Each row is a point on a tangle of strands that fork and nearly touch. The rows are in no order.
In the rows, zero is written as 100.
Two points are linked if the straight distance between their rows is under 56.7. Some points are linked to none.
kenu: [106 102  97 120 115  90  96 102 114  96 148  87  77 138  97 113  73 107
 125 109 108  90 108]
pemag: [121 126  64  74 108  90  76  93  98 110  88  77  92 110 112 108  83  97
  84  93 100 126  98]
mog: [ 97 108  85  82  80 103 101  66  76 111  55 102 111  95 111  96  98 113
  42  95  87 120  94]
begub: [116 123  78  78  94  77  82 111 110  92 131 103  82 117  80 103  94  84
 128  87  87 122  96]
suna: [103  78 116 128 113 108 121 119  86 108 129  79 116  88 108  78  94 104
 117 102 126  83 101]
zabem: [ 90 111  89 109 118 107  95  88 102 115  89  78 112 118 117 110  88 113
  85 106  90  96  92]
vona: [ 97  99  83  90 103  99  88  93 127 111  83 117  86 120 105 128 114  92
  78 112  59  90 110]
gor: [109  74 109 123 101 102 110 110  93 114 103 102  98  83 123 109  97  83
  90 108  99  79 130]
malim: [ 98 120  86  68  95  93  85  97 103  98  89 101 105 101  89  99 104  95
 107  90  93 120  92]
Mos: [ 77  87 131 116  97 119 110  83  89  97  65 122 122  74 115  94 124 102
  74 103 129  87  87]
Vur: [133 125  50  75  95  83  72 101 100 110 100  78  93 120  85 117  85  84
  90  96  84 133  96]
sulol: [ 94 111 102  76  82  77 108  75  85  84 140 118  94  79 115  72 100 102
 103  68 116 118  93]
tav: [ 80 110 111  94 114  96 104  87 116  85 115 110 104 101 108  91 104 106
 118  86 122  96  93]
bepod: [126 115  76  68  91  87  78  94  87  99  92 103  77  92 134  98 100  82
  65  89 113 123 110]
zol: [ 93  78 122 111 102 101 111  63  98  94 120 111  76  86 147  95 105  95
  80 101 145  79 120]
nudi: [ 82  79 114 120 113  99 111  63 112 102 127 107  87 103 137  95  99 108
  88 103 131  76 108]
riv: [ 91 108  78  86  87 100 104  65  93 119  75  99 121 102 101  91  90 117
  62  95  78 116  84]
Lolo: [123  88  94 127 106 104 109 126  81 111 130  66  92 109 100 106  72  96
 114 107  96  90 115]
rema: [ 96 112 103  78  94  95  98 120 105  96  86 104 117  93  70  97 110  94
 124  97  83 110  96]
Zin: [123 129  56  78  91  79  71 102 108 102 124  91  88 127  78 110  90  93
 111  86  83 125  84]
viz: [ 91  98  94  93  93  99 105  65  90 108  97 106  90  98 132  95  89 106
  63  90 105 101  98]
petog: [100  88 126 148 126 127 106 138 100  95  91  75 106 108  90 102 100 119
 122 125 101  77  99]
Peror: [104 109 112  81 101 107  95 112  90  90  69 100 113  71 106  94 115  93
  99  97 109 107 106]
timan: [ 89 113 117  73  96 100  98 112 102  88  69 109 131  81  63  87 126 106
 131  97 100 112  89]
Did: [ 95  77 106 109  87  88 125  87 100 108 142 119  90  76 122  86 100  85
 103  85 112  88 115]
Pokar: [102  99 101  66  74  94 111  98  86 100  79 129 123  77  93  93 115  81
  81  90  80 113 107]
zefoz: [100  85 133 106 100  99 114  97 119  91 100 131  81  66 118  98 129  87
 108  91 133  85 127]
kezam: [103 111 118  92 115  92  94 105 119  82 112 110  78  92 114 100 113  98
 119  93 126  97 112]
gom: [ 88  94 104 122 103  89 104 105 131 102 130 118  83 123  90 116  92 104
 122 109  74  81 106]
mak: [ 68  84 100 115 106 111 116  93 117 109  92 118 125 109  83 106 113 113
 101 108  73  82  83]
mazup: [ 79 115  96  84 103  96  92  64 111  93  97 110  87 109 126  93  97 110
  76  89 107 102  88]
fus: [105  98  98  75  64  85 113  72  61  99 122 108  78  77 129  73  96  97
  63  74 119 116 107]
rada: [106 101 123  90 102  91 102 120 112  87 101 111  95  76  93  88 118  95
 129  86 117  99 112]
tebaf: [129  80 104 135  95 106  96 144  94 106 110  95  71 119  92 129  85  91
 111 128  68  94 134]
labad: [ 79  78 103 127  94  97 118  93 119 116 113 124 110  97 101 113 104  95
  97 103  71  78 100]
lomu: [ 76  88 110 105  84 102 114  59  85 101  94 117  92  89 138  88  99 108
  53  92 118  92  96]
zed: [115 128  83  83 103 107  75 120  97  95  83  65 107 116  61 111  91 104
 123 103  83 122  85]
tegef: [110  91 101 111  85 106 106 132 103 111  88 109 110  94  69 118 102  91
 113 114  62  92 111]
kuf: [ 88  89 110 103 101 119 116 118  89 101  57 106 155  81  57  83 117 101
 110 120  94  92  79]
duz: [136 111  79  86  90 100  71 138  95  95 100  80  76 127  58 125  84  95
 134 104  82 124 103]
repip: [ 86  89 134 141 127 110 110 109 124  92 108 102  96 104 107 103 109 117
 124 112 123  71 106]
duge: [ 94  87 122 101  95  96 118 110 104  93  91 127 114  63  90  87 127  90
 113  86 115  93  98]
zisan: [ 75  84 106 146 120 117 105  94 103 111  88  88 120 110 116 108 106 110
  89 121  89  75  93]
Kirag: [112  76 111 153 103 114 101 136  92 111 104  87  88 111 104 122  93  97
 107 131  71  79 123]
ropa: [105 114  98  82  86  77  97 111 104  89 132 117  96  90  84  89 107  90
 132  81  96 117  98]
Reva: [119 109  87  95 107 112  92 109  71 115  61  56 135  95  97  98  82 104
  82 108  95 115  88]
Rizer: [105 105  94  99  90  91  93 116 123 101 117 116  79 127  70 120 101  95
 126 105  62  98 101]
futez: [102  97 102 127 106  92 100 112 127  94 141 109  71 137  83 116  77 109
 139 110  82  88 107]
mavom: [ 98 119  88  99 129 105  79  99 117  95  94  75  91 127 109 118  91 114
 102 110  97  93  97]
Kefu: [104 108 100  83  95  94 109  63  74  89 125  86  79  98 143  69  84 113
  68  81 144 112 100]
Zezo: [107 128  96  90 123 100  78 109 113  84 104  79  93 121  95 108  91 112
 123 103 113 104  96]
puv: [124 118  66 100 101  96  71 114 108 101 104  70  85 143  62 130  72 103
 120 104  76 118  88]
vol: [ 97 114  76  87  98 109  89 107 107 107  86  81 121 119  56 113  94 110
 110 109  62 111  83]
tenek: [126 125  72  87 105 100  80 108  84 109  74  61 110 106 103 105  77  97
  88  98  97 121  99]
ruz: [ 95  74 112 162 113 115 107 122  95 115  95  83 114 107 111 117 102 102
  95 132  76  73 112]
gar: [ 97 102  68  84  97  93  88  71 116 119  86 110  85 113 125 115  98  99
  58 102  72 101 102]
pek: [ 79  79 116 115  89 113 118  76  81 104  84 111 108  81 130  93 106 103
  68  95 121  86  96]
mogo: [106 108  98  81  96  83 105  86  85  86 143 100  86  88 120  73 100  93
 110  78 131 112 104]
Fer: [133  86  94 121  97  97 101 134  95 114 123  83  77 117  92 122  76  83
 113 110  78  93 127]
Tamu: [100  73 125 136 102 112 126 145  78 106  72 113 134  65  76  84 118  86
 107 112 112  79 101]
Pib: [123 124  80 101 103  97  71 114 113  89 126  79  73 154  64 123  72 109
 138 104  92 122  87]
Neka: [103  80 133 158 127 119 113 125 105  97 101  88  99  97 109  98 109 112
 121 123 126  66 108]
bok: [118  96  92  69  86  89  92  92  81 103  97 114  73  82 137 104 105  76
  62  89 112 107 129]
Saded: [125 129  85  84 100  97  70 131  96  88 103  71  91 117  71 111  87  94
 139 101  96 123  95]
rer: [127  95  96 129 108  94 103 113  89 102 153  61  80 130  97 105  61 106
 127 112 117  93 115]
fufo: [ 83  77  96 107  85  89 121  84 105 113 117 128  99  84 110  97  95  85
  87  92  84  87 107]
pizol: [107 105  97  66  76  87 103  97  80  98  98 120 105  73 103  87 108  79
  84  81  95 122 105]
tepef: [113 123  94  99 116  93  78 114 118  81 121  80  73 145  79 116  80 117
 142 110 109 107  97]
bizog: [ 79  98 136 110 111 115 112 105 104  84  74 108 124  73  97  85 123 112
 118  94 139  95  85]
kaga: [ 73 105 136  99 114 110 106  88 120  80  87 117 115  87 102  85 121 115
 121  85 129  91  81]
Gadek: [137 111 105 101 103  96  91 140  89  84 127  70  80 104  84  98  87  94
 149  98 122 113 113]
nif: [128 126  66  63 100  80  69  98  96  95 104  92  75 107 122  99  95  85
  83  89 114 130 101]
fufab: [105  70 104 137 110 112 125 121  69 120 126  69 125  93 102  81  80 102
 107 109 113  81  95]
Tige: [100 115 105  77 105  93  99  76  80  84 123  86  91  96 128  74  89 110
  94  76 140 114  97]
Bim: [110 101 101 111 115 118 103 128  74 108  76  63 139  96  84  97  92 106
 105 113  92 101  89]
Dabe: [ 92 112  85  68 101  95  87  91 125 100  87 114  97 111  96 116 115  94
  87 100  76 111 101]
Kadip: [ 70 109  93 101 115  96  94  61 126 104 108 107  94 126 125  98  92 119
  84  96 103  92  83]
fela: [ 96 100 100  82  83 107  99  74  79 104  52 115  99  82 123 104 112  99
  44  97  98 106 103]
rafe: [100 107  75  83  93 106  86 104 121 104  84  95 107 125  53 124 110 104
 103 120  52 111  93]
fip: [113  89  99  77  71  88 115  95  64 104 115 112  97  68 122  81 102  77
  78  79 110 114 112]
rel: [ 68  92 104 100  99 108 110  93 125 104  73 126 127  99  71 108 127 103
  99 114  68  86  90]
Tenub: [ 98 103  82  82  91 100  88 117 135  96  99 112  84 128  54 126 112  99
 122 112  54 111  98]
teve: [ 97 120  63  80  88  88  92  61 104 119  90 104  92 118 108  95  85 110
  55  84  79 121  88]
nogep: [ 78  96 109  84  96 116 102 107 104  94  61 101 145  85  62  93 119 106
 114 114  91 101  86]
rodaz: [ 98  97 101  76  85  97  96  84  89  94  71 126  84  82 127 107 111  87
  59  87 106 108 112]
Gok: [ 98  77 135 129 102 108 126 126 108  96  83 117 116  69  77  84 128  98
 126 102 115  80  99]
popus: [ 81  89 102  90 100 117 108 110 114 103  69 107 136  95  47 107 124 113
 110 124  62  92  85]
Mazu: [ 75  95 103 116 118  97 101  64 130 103 119 108  87 117 133 104  92 110
  88 103 108  80 103]
gobe: [ 82  82 136 119 106 119 113 103  87  95  71 111 134  64  97  80 122 103
  95 104 138  82  81]
sezo: [112  95 113 128 116 126  97 144  83  98  84  65 119 111  80 105  87 113
 123 120  93  95  96]
Fam: [ 98  84 118 111 101 112 120 132  79 101  73 106 152  61  70  71 113  90
 108 108 117  93  84]
mem: [ 95 100  96  85  74  86 110  49  77  97 121 105  67  97 139  74  88 112
  50  78 130 107 103]
pudat: [ 79  83 119 136 124 113 104  95 118 101 100  95 102 104 121 108 106 108
  99 116 108  68  99]
nas: [ 84  95 107  73  66 104 116  80  88  96  68 141 122  75  96  91 118  96
  71  89  89 110  94]
zel: [105  79 116 116 108 100 125 100  93 102 130 100 101  83 113  82  98  93
 110  97 126  89 112]
vog: [ 90 121  74  90 121 113  81  73 116 107  67  75 104 128 109 109 100 120
  74 109  84 109  82]
suzom: [ 94  85 133 111 102 103 113  79 107  92 106 125  73  75 137  96 119  91
  91  93 145  81 124]
kugev: [100 103  81  87  94  87  98  83 107 113 123 110  89 107 110 102  89  87
  95  88  91 107 100]
Deded: [ 87 115 101  71  85  77 101  88 100  82 141 126  98  85  98  75 109  96
 121  70 100 123  82]

A fork is a point with three links, a tip a point with one. Leave the first point through the second and follow the links. Name the first fork or tip that comes.
Kadip / mazup => nogep
Tenub / rafe => vog
kenu / rer => pemag
bizog / gobe => zefoz
nogep / popus => fufab
Tige / Kefu => nas

Follow the links from the first point to the second, and from the first to the third. Name the last point that the two ways share.
fela / Bim / begub => pemag
Kirag / bepod / ropa => pemag
vona / Did / pek => nogep
Did / riv / Gok => nogep
